Points on a hilly landscape, in no order, each with its height.
A climber steps from a point to the highest of its 2 nearest points, and stops where none of them is higher. Distance is the straight distance between rows; heights are no part of it.
z_236 h=124: [148 160 124 169 165 183 173 151 129 141 125 141  87 113 145  94 124 109
 199 110 163 113]
z_459 h=384: [141  87  98  88  96 136 121 135  79 119 137 106 158 154 174 106 108 143
 114  88  98 162]
z_360 h=323: [ 51 137 124 115 138 162 120 184 155 129 152 133 134 136 122 106 101 108
  81 162 147  92]
z_880 h=131: [ 96 149 127 105  73  90 122  86 164 104 118 135 124 112  92 154 125 108
  99 139 116  91]
z_52 h=272: [162 121 133 107  87  73 160  56  95 132 107 101 152  60  97 142 178 124
 110 138 131 148]
z_495 h=231: [117  71 134 151 147 137 113 157  77 123 131 140 149 164 137 134 131 143
 109 113 118 165]
z_534 h=488: [100 101 136 124 185 137 137 184 131 175 117 107 144 109 118  99 164 128
 124 127 127 158]
z_451 h=515: [140 103 139 108 138 128 126 143 111 153 138 108  67 131 103 153 100 187
 131 149 115 149]
z_648 h=285: [ 61 109 157 138 159 172 125 189 121 122 122 124 111 123 148 114 123 132
  93 174 130 150]
z_813 h=370: [132 123 156 128 139 120 159  96 114 114 135 168 220 111 111 132 135 122
 145  92 126 149]
z_502 h=420: [162 126  79  89  79  78 134  82 129 103 111  76  87 111 165 161 133  97
 121 150  85 100]
z_944 h=571: [146  89 123 149 125  80  93  99 103 118 138 117 115 117 129 116 129 180
 116 111  81 157]
z_760 h=457: [120 129 167 170 170 119 125 122 151 128 142 160 180 110 157  87 130 169
 170 112  83 127]
z_672 h=162: [174 117 107  81  88  88  99 107 101 121 137 137 198 193 121 158 101 146
 161  90  90 128]
z_293 h=558: [163  94 150 141 140 120 140 126  73 127  89 103  62 102 182 121 141 146
 167 151  71 148]
z_4 h=257: [125 144 158 176 179 172 162 103 157 152 196 152 121 107  93 132  63 172
 194 127 186 149]
z_469 h=309: [136 161 157 130 111 129 114 121 135 110 143  86 164 125 116 137 148  93
 105 109  97  57]
z_283 h=72: [105 104 144 142 126  98 116 119 105  72 127 161  90 165 165 160 102 120
 111 157 145 139]
z_698 h=235: [136 122 136 146 185 108 132 130 127  89 148 127 148 164 140 151 105 131
 180 114  98 133]
z_625 h=654: [ 93 125 125 104 104 123  65 149 125 120 151 110 133 130 156 116  86 185
  93 161  89 138]
z_808 h=299: [158 153 137 100  94  79 183  81 129 118  92 133 151  96 114 143 146 104
 154 145 124 120]
z_704 h=98: [103 160  93 165 140 127 138 144 182 114 133 136  82 122 173 104 127  80
 145 143 127 105]
z_744 h=333: [161 131 139 100  99  85 152  85 116 118 126 133 192 127  94 139 149  98
 142  95 148 113]
z_312 h=128: [120 165 119 149 131 140 162 130 158 120  90 146 151 125 166  89 151  54
 129 139 142  91]
z_408 h=267: [ 95 117 167 104 142 144 133 144 115 102 138  79 176 108 105 151 120 113
  92 146  90  80]
z_391 h=485: [100 126 158 215 153 111 160 129 178 131 102 162 116  87 122 127 122 157
 197 162 177 172]
z_346 h=543: [100 105 125  85 121 133  77 160 124 145 151 100 205 153 134 142 100 158
  98 127  78 125]
z_550 h=441: [117 113 116 142 150 125 152 135 164 149 122 144 120 124 126  90 151 150
 123 105 145 174]
z_297 h=629: [166 141 112 155 156 122 148 124 108 109 115 107  55  94 180 110 132 151
 162 138  97 108]
z_19 h=268: [128 140 106 101 161 133 142 126 164 138 179 154 143 174 125 157  90  89
 168  95 176 139]
z_16 h=110: [ 88 145 101 125  72 122 100 106 151  91 144 118 181 131 122 135 111 134
  74 144 107 100]
z_699 h=312: [ 97 122 106 116 184 138 180 143 173 145 174 125 152 152 164 145  99 108
 165 135 143 123]
z_763 h=379: [124 118  90 124 116  83 173 115 172 113 120 113  70 109 116 141 155 107
 125 163 147 142]
z_831 h=338: [122 111 135  92 131 155 159 142 108 146 145  98 163 112 156  87 117 135
 106  99 118 147]
z_839 h=308: [130 109 145 131 128 134 173 116  82 123 116 110 155  58 137  86 153 122
  96 116 117 161]
z_515 h=104: [149 178  97 181 155 184 192 131 194 155 131 137  73  99 110  95 126  96
 167 119 147  93]
z_726 h=198: [149  65 137 103 162 160 110 171  43 144 137 117  94 159 161 134 102 136
 124 121  97 153]
z_136 h=514: [108 139 137 113 109 144  97 107 132 128 175 145 195 121 107 119  86 176
 127  79 113 135]
z_596 h=253: [127 130 146 139  47 115  75 117  85  98  86 139 194 139 127 150 180  88
  51 126 153 104]
z_987 h=377: [100 140 133  77 126 188  87 162 111 136 150 117 164 119 132 117 119 119
  75 147 148 103]
z_287 h=151: [147 156 120 123  74  93 119  62 129 123 104 134  93 113  95 127 162  94
  86 147 148 106]
z_857 h=269: [156 132 161  71 129  87 134 105  99 141  85 126 128 116 101 146 128 144
 166 154  99 127]
z_424 h=369: [ 93 143 142 112 195 175 124 159 156 164 178 155 194 166 159 113  89 110
 170 133 159 132]
z_777 h=295: [117 102 109 106  58  89  98  97 107 119  99  93 162 116 126 147 160 106
  58 132 134 131]
z_513 h=238: [137 116 170 141 179 152 139 124 119 155 148 146 105 110  80 120  98 183
 187 107 157 155]
z_586 h=508: [115 117 158 158 153 104  69 132 139 132 132 126 144 143 153 107 134 184
 131 122  81 140]
z_662 h=301: [140 179 119 153 141 136 149 101 174 122 131 171  63 135  84 149  98 126
 179 137 177 100]
z_2 h=453: [122 140 178 210 171 158 153 131 139 140 110 180 139  87 126  85 117 154
 181 121 170 161]
z_422 h=169: [148 155 116 118 105 138 137 118 117 114  96 137 136 147 120 114 182  41
  94 141 138  81]
z_876 h=262: [ 78  77 142 156 173 168 121 165 105 130 140 166 112 135 128 123  98 149
 107 143 161 179]
z_151 h=281: [175 129 130 114 105 142 116 133  85 119 121 130 217 167 102 143 155  99
 118  91 133  99]
z_724 h=621: [117  99 152 142 170 161 100 177 101 179  91 124  95 103 162 105 140 180
 159 141 106 166]
z_942 h=246: [153  88 153  92 138  85 128 121  80 156 104 157 116 149 117 154 104 160
 191 140  91 159]
z_974 h=390: [121 125 147 117  64 135  45 150 125 143 104  85 204 116 107 116 164 144
  63 111 109 128]
z_320 h=208: [147 157 138 112  62 125  84 157 114 109  81 161 164 167 126 145 207  74
  79 147 145  85]
z_938 h=440: [ 93 149 149  90 148 157 109 144 161 145 168 161 192 142  97 112 101 128
 123 111 159 134]
z_966 h=400: [141 150 117 137 152 137 154 124 179 154 149 120 146  90 100  89 165 131
 129  86 126 119]
z_161 h=452: [138  83  93  99 151 132 101 145 124 149 145  83 164 155 137 111 103 188
 106  84  75 152]
z_779 h=297: [131 159  52  99 105 130 153 128 155 130 150 111 115 149 118 116 132  84
  89 108 136 121]
z_767 h=83: [ 77 179 105 177 162 174 194 111 228 165 179 140  86 116 123 110 100 108
 173 149 144  94]
z_431 h=484: [157 147 112 110  94  87 142  97 157 129 144  95 123  91 149 141 127 147
 144 134  66 110]
z_85 h=220: [131 110 181 119 164 104 125 134  91 133 124 160 149 168 142 138  89 148
 222 126 114 147]
z_546 h=256: [118 162  55 118 130 142 108 167 155 136 157 146  89 173 142 123 113 109
 126 127 155 145]
z_802 h=383: [147  60  99 117  83 159  79 163  51 128 115  51 131 169 131 175 149 128
  52 114  99 142]
z_918 h=355: [132 180 125 122 111 129 144 108 181 146 138 112 171 102 118 114 162 113
 118  86  93  61]
z_501 h=458: [121 131 143 213 158  89 199 139 199 139 124 118  87  83 125 124 149 180
 191 185 169 149]
z_152 h=170: [150 127 131  81 174 183 120 177  84 146 145 121  94 152 120 142  93 115
 142 117 127 139]
z_975 h=221: [138 145 116  87 157 140 125 157 160 145 142 135 161 192  97 150 138  77
 151 118 163  98]
z_29 h=422: [114 136 116 187 141  92 184 108 211 135 123 111  61  94 126 128 142 124
 154 176 152 117]
z_17 h=194: [164 146 131  80 117 111  64 121 108 136 161 132 174 195  84 178 113 125
 157 101 123  99]
z_115 h=547: [123  93 123 137 183 156  97 192 128 155 137  99 100 130 142 103 152 164
 111 113 100 159]
z_663 h=331: [145  91  99 107  62 146  99 120  86 121 108  52 155 139  98 157 157 110
  58 100 128 131]
z_960 h=549: [163 166  91 154 115 106 156  92 168 121 145 107  67  75 170 116 137 137
 163 143 101 104]
z_143 h=287: [148 105 153 130 100 103 182  65  80 102 104 114 122  44 115  99 167  96
 101 128 162 136]
z_786 h=446: [132 145 160  86  96 149  68 171 119 156 112 128 171 125 117 124 146 169
  86 137 114 100]
z_559 h=55: [120 140 123 144 121 117 101 153 108 104  86 174  56 185 166 152 148 115
 135 173 159 120]
z_263 h=225: [139 137  63 104 131 106 101 136 137 116 160 128 110 172 132 133 105 154
 121  81 126 153]
z_179 h=233: [176 135 133  79  82 160  74 140 104 134 132 115 171 173  94 164 134 126
 111 101 113  72]
z_26 h=578: [ 94 103 144 107 170 102 114 140 159 155 114 136  78 143 106 154 123 173
 164 176 119 168]
z_444 h=209: [135 133 118 131 112 133 128 135 103  95 112  81  86 110 121 138 161  89
  56 141 128 108]
z_12 h=408: [126 148 171 164 162 129 185 101 137 106 150 160 201 104 138  97 143 114
 138 103 105 104]
z_972 h=176: [170 120  78 100  70 103  97 100 118 120 105 126  90 149  91 160 144 101
  83 108 147 136]
z_611 h=501: [174  99 137 109 134 101 119 106 101 127 160  99 123 135  93 152  76 186
 144 113  77 139]
z_916 h=417: [118 138 161 176 128 151 152 134 115 111  90 176 103  82 146  86 134 126
 125 119 172 149]
z_105 h=568: [103 131 137 119 107 132  82 115 133 131 153 153 118 128 106 133  83 186
  81 129 118 137]
z_232 h=378: [139 162 130 186 117 166 151 104 127 127  88 185  55 100 140 105 142  97
 158 140 196 122]
z_936 h=520: [ 92 131 143 157 164 106 138 158 174 148 110 155 102 142 118 140 133 152
 203 168 177 167]
z_970 h=56: [133 141 134 161 107 104  94 125 138 103  84 175  88 138 166 111 157  89
 116 134 160 125]
z_592 h=499: [125  87 163 115 130 104 126 139  70 126  82 102 115 121 152 134 164 143
 118 152 104 144]
z_70 h=200: [160 122  88 110  93 120 104 113 114 144 124 126  76 120 122 114 113 154
 100  96 148 145]
z_420 h=275: [130 174 151 169 132 141 154  77 171 132 173 194 109  95  92 136  70 159
 186 120 166 124]
z_560 h=447: [134  56 134 109 110 129 124 148  30 141  87  72 120 137 128 152 181 135
  71 132  88 137]
z_872 h=146: [133 154 139 121 175 192 165 180  98 143 147 144 122 144 149 129 106  86
 171 113 149 122]
z_25 h=270: [110 118  97 120 157 110 153 107 159 107 169 102 156 149 132 148 106 112
 131 108  98 123]
z_814 h=340: [111 120  67 121 105 103 159 128 137  97 132 122  94 139 143 133 127  84
  81 155 159 149]
z_535 h=234: [112 119 143 104 114 159 104 125  95 119 100  83 110 112 121 146 123 124
  74 133  91  87]
z_548 h=76: [135 164 107 179 102 113 122 108 166  89 107 157  85 113 213  82 144 104
 142 159 144 118]
z_457 h=336: [133 166 116 192 120 134 171  81 174 134  88 175  31 121  86 135 126  88
 183 164 191 133]
z_20 h=90: [ 92 110 132 138  96 107 107 116 114  72 134 143 168 161 141 161  90 128
  74 127 133 146]

Where does a climber stop that starts at each point below?
z_535 => z_724
z_942 => z_944
z_970 => z_297
z_559 => z_26
z_662 => z_26
z_515 => z_786
z_143 => z_625
z_777 => z_297
z_52 => z_944
z_263 => z_26
z_672 => z_944
